A landscape with many peaks, sampled at points; each row gives a point and its height.
A climber steps from a point to the highest of its 6 nearest points, and stops where none of them is higher. Distance is the straight distance between rows; heights are no part of it.
(464): [ 98  97 180 111  92 148 150 129 164 115 134 102  74 164  73  76 129]  (h 1.82)
(421): [134 152 102 150  80  85 184 121 125 109 149 180 170 112 105 193 166]  (h 3.43)
(201): [116  72 138  80 182 164  90 124 127 151  79 156 158 103 140 166 172]  (h 1.29)
(612): [125 101 151 108 125 136 151 117 158 129 141 104  62 160  93  67 110]  (h 1.57)
(213): [139 125 137 136 112 128 157 141 137 135 133 110  81 150 137 104  94]  (h 1.95)
(142): [135 122 123  86 173 169  94 160 125 140 114 131 178 110 133 142 158]  (h 1.12)
(515): [152 142 124 120 150 127 124 136 145 157 141 113  89 118 148  96  97]  (h 2.15)
(84): [147 127 103 114 117 144 106 136 132 124 123 145 207 133 120 168 149]  (h 2.11)
(448): [130 130 135 144 142 121 136 139 151 132 138  89  80 145 117  87  84]  (h 2.27)
(596): [158 165  91 169 123  89 127 119 108 115 114 120 141 156 160 115  92]  (h 2.34)
(637): [149 176  91 176 124  84 113 108 109 122 103  98 163 148 149 105  81]  (h 2.75)
(139): [116  93 108 130  90 117 159 113 145 137 114 183 178 108  78 213 184]  (h 5.75)
(98): [167 162  89 124 122 138 101 137 125 122 121 135 222 141 112 156 130]  (h 4.47)
(677): [124 152  93 193 151 101 102 118 110 113 100  77 130 130 145  83  67]  (h 2.78)
(186): [142 118 137  73 168 146 102 134 163 139 152 137  90  81 152 108 150]  (h 1.83)
(528): [157 147 117  86 166 130 117 145 148 153 162  93  95 103 134  80 118]  (h 0.81)
(441): [147 114 128 119 135 147 108 135 121 139 116 175 165 113 138 190 158]  (h 2.44)
(299): [107 140 134 172 100  93 175 144  86 106 108 111 108 155 153 115  99]  (h 1.49)
(361): [ 96  90 153 107 152 157 118 124 117 141 124 187 109 105 155 195 173]  (h 2.51)
(404): [161 148 117 110 150 150  92 153 119 148 141 128 178 112 143 139 122]  (h 2.53)
(197): [146 100 133  87 159 136 129 111 160 142 171 119  68 114 115  69 132]  (h 0.14)
(360): [162 181  91 126 144 128  85 128 113 148 126  95 176 130 156 116 108]  (h 3.91)
(594): [147 156 115 162 119 104 139 135 107 132 125 122 106 141 150 139  83]  (h 4.97)
(413): [133 145 109 172 143 110 127 137 132 134 126  76  98 149 133  79  77]  (h 2.68)
(268): [125  92 127  76 175 166  83 146 118 143  80 148 183 106 130 153 161]  (h 0.83)
(405): [ 70 129 212 119  65 137 128 125 153  90 136 102 103 170  65  73 147]  (h 1.48)
(626): [ 68 137 156 182 103 117 152 132 108  66 112  68  94 159 128 100  98]  (h 1.23)
(129): [116  58 124  94 166 157 106 112 111 154  77 173 167 110 123 194 163]  (h 1.19)
(4): [153 144 127 129 119 132 141 143 121 142 139 145 111 118 158 156 121]  (h 1.44)
(451): [169 181  90 143 117 104 110 128 117 129 135 130 161 145 151 135 108]  (h 2.29)
(506): [128 100 152  96 108 151 169 121 143 151 147 141  53 126 138 104 123]  (h 2.25)
(550): [ 91 121 171 138 125 140 124 114 164 110 172  84 108 165  63  42 113]  (h 1.93)
(681): [ 54 132 186 146  83 128 157 153 139  86 126  87  97 162  88  87 129]  (h 0.78)
(204): [103  99 159  84 105 163 153  99 121 155 155 158  54 100 164 144 148]  (h 0.99)
(272): [ 83 136 127 214 127  79 134 107  86  79 100  75 115 147 141 106  84]  (h 2.28)
(638): [ 99 134 131 184 149 110 119 116 144 119 135  50 109 127 115  69  79]  (h 2.65)
(278): [165 165  95 137 123 120 100 138 129 121 128 149 177 141 146 152 127]  (h 1.43)
(203): [132 106 139 120 148 133 132 111 165 131 166  86  91 145  71  40 111]  (h 1.47)
(482): [ 61 124 141 205 103  91 163 112  57  52 107  81 104 160 129 115 110]  (h 1.59)
(435): [159 142 133  94 155 149 105 148 130 146 134 135 124 108 150 135 125]  (h 5.64)
(49): [156 161 115 150 101 108 150 138  99 125 131 164 124 142 156 146 101]  (h 2.07)
(416): [135 159 106 160  77  70 196 117  98 108 135 178 135 118 145 162 139]  (h 2.18)
(304): [136 105  95 117 104 129 128 122 144 117  98 157 200 121  83 200 173]  (h 4.29)
(708): [134  88 114 101 163 158  97 138 114 139  99 162 174 115 135 181 151]  (h 1.42)
(122): [ 95  92 171  93  75 143 167 122 139 126 129 127  55 139  94  90 125]  (h 2.55)
(644): [104 119 159 129  91 135 184 136 124 129 135 130  66 136 129 106 107]  (h 5.09)
(289): [ 66  78 175 101 152 157 121  96 111 167 140 171 107  93 176 198 185]  (h 0.56)
(615): [138 140 116 142 156 117 107 128 151 154 153  65  92 128 107  56  92]  (h 2.17)
(5): [152 104 105  92 144 166 107 143 123 128  97 138 228 133  88 157 156]  (h 1.41)
(575): [137 106 150 101 145 157 109 135 128 148 138 173 109  90 164 158 156]  (h 1.92)
(610): [155 121 130  58 182 139 106 115 162 145 165 125 103  79 130  92 163]  (h 0.49)
(492): [ 93 120 163 159 133 124 131 115 152 102 157  60 100 156  88  55 103]  (h 2.31)
(181): [154 167  95 131  96 110 119 128 147 100 120 151 201 141 113 179 152]  (h 2.43)
(462): [132 168  93 173 136 111  95 130 118 150 106  68 127 131 152  80  74]  (h 2.94)
(109): [140 154 101 139  90 104 149 124 140 105 129 172 182 120 113 189 165]  (h 2.86)
(290): [144 147 119 149  96 111 145 118 119 127 134 190 154 121 132 193 152]  (h 2.42)
(392): [137 110 138  96 138 146 131 138 139 151 159 133  68 110 146 114 127]  (h 1.46)
(82): [128 101 141 128 127 143 139 121 101 154 130 195 139 104 136 203 175]  (h 3.74)
(703): [122 102 141  69 199 153  83 148 144 142 104 138 160  81 144 121 172]  (h 0.74)
(397): [139 165  95 174 103  66 166 117  90 108 117 146 131 151 153 140 121]  (h 1.03)
(406): [151 146 113 132 112 133 116 128 133 129 127 169 176 128 123 180 142]  (h 1.60)

For each start below, name the point where the climber stops.
(268) -> (82)
(197) -> (435)
(109) -> (139)
(612) -> (644)
(405) -> (644)
(201) -> (82)

Call two points neighbours if one is among the 6 nearest of the other. Go from one point of each pair to the other, from neighbour to neighbour, staying as high as possible. Name the lowest point that can't be avoided.
(139) / (98) -> (181)
(435) / (594) -> (404)
(594) / (360) -> (637)
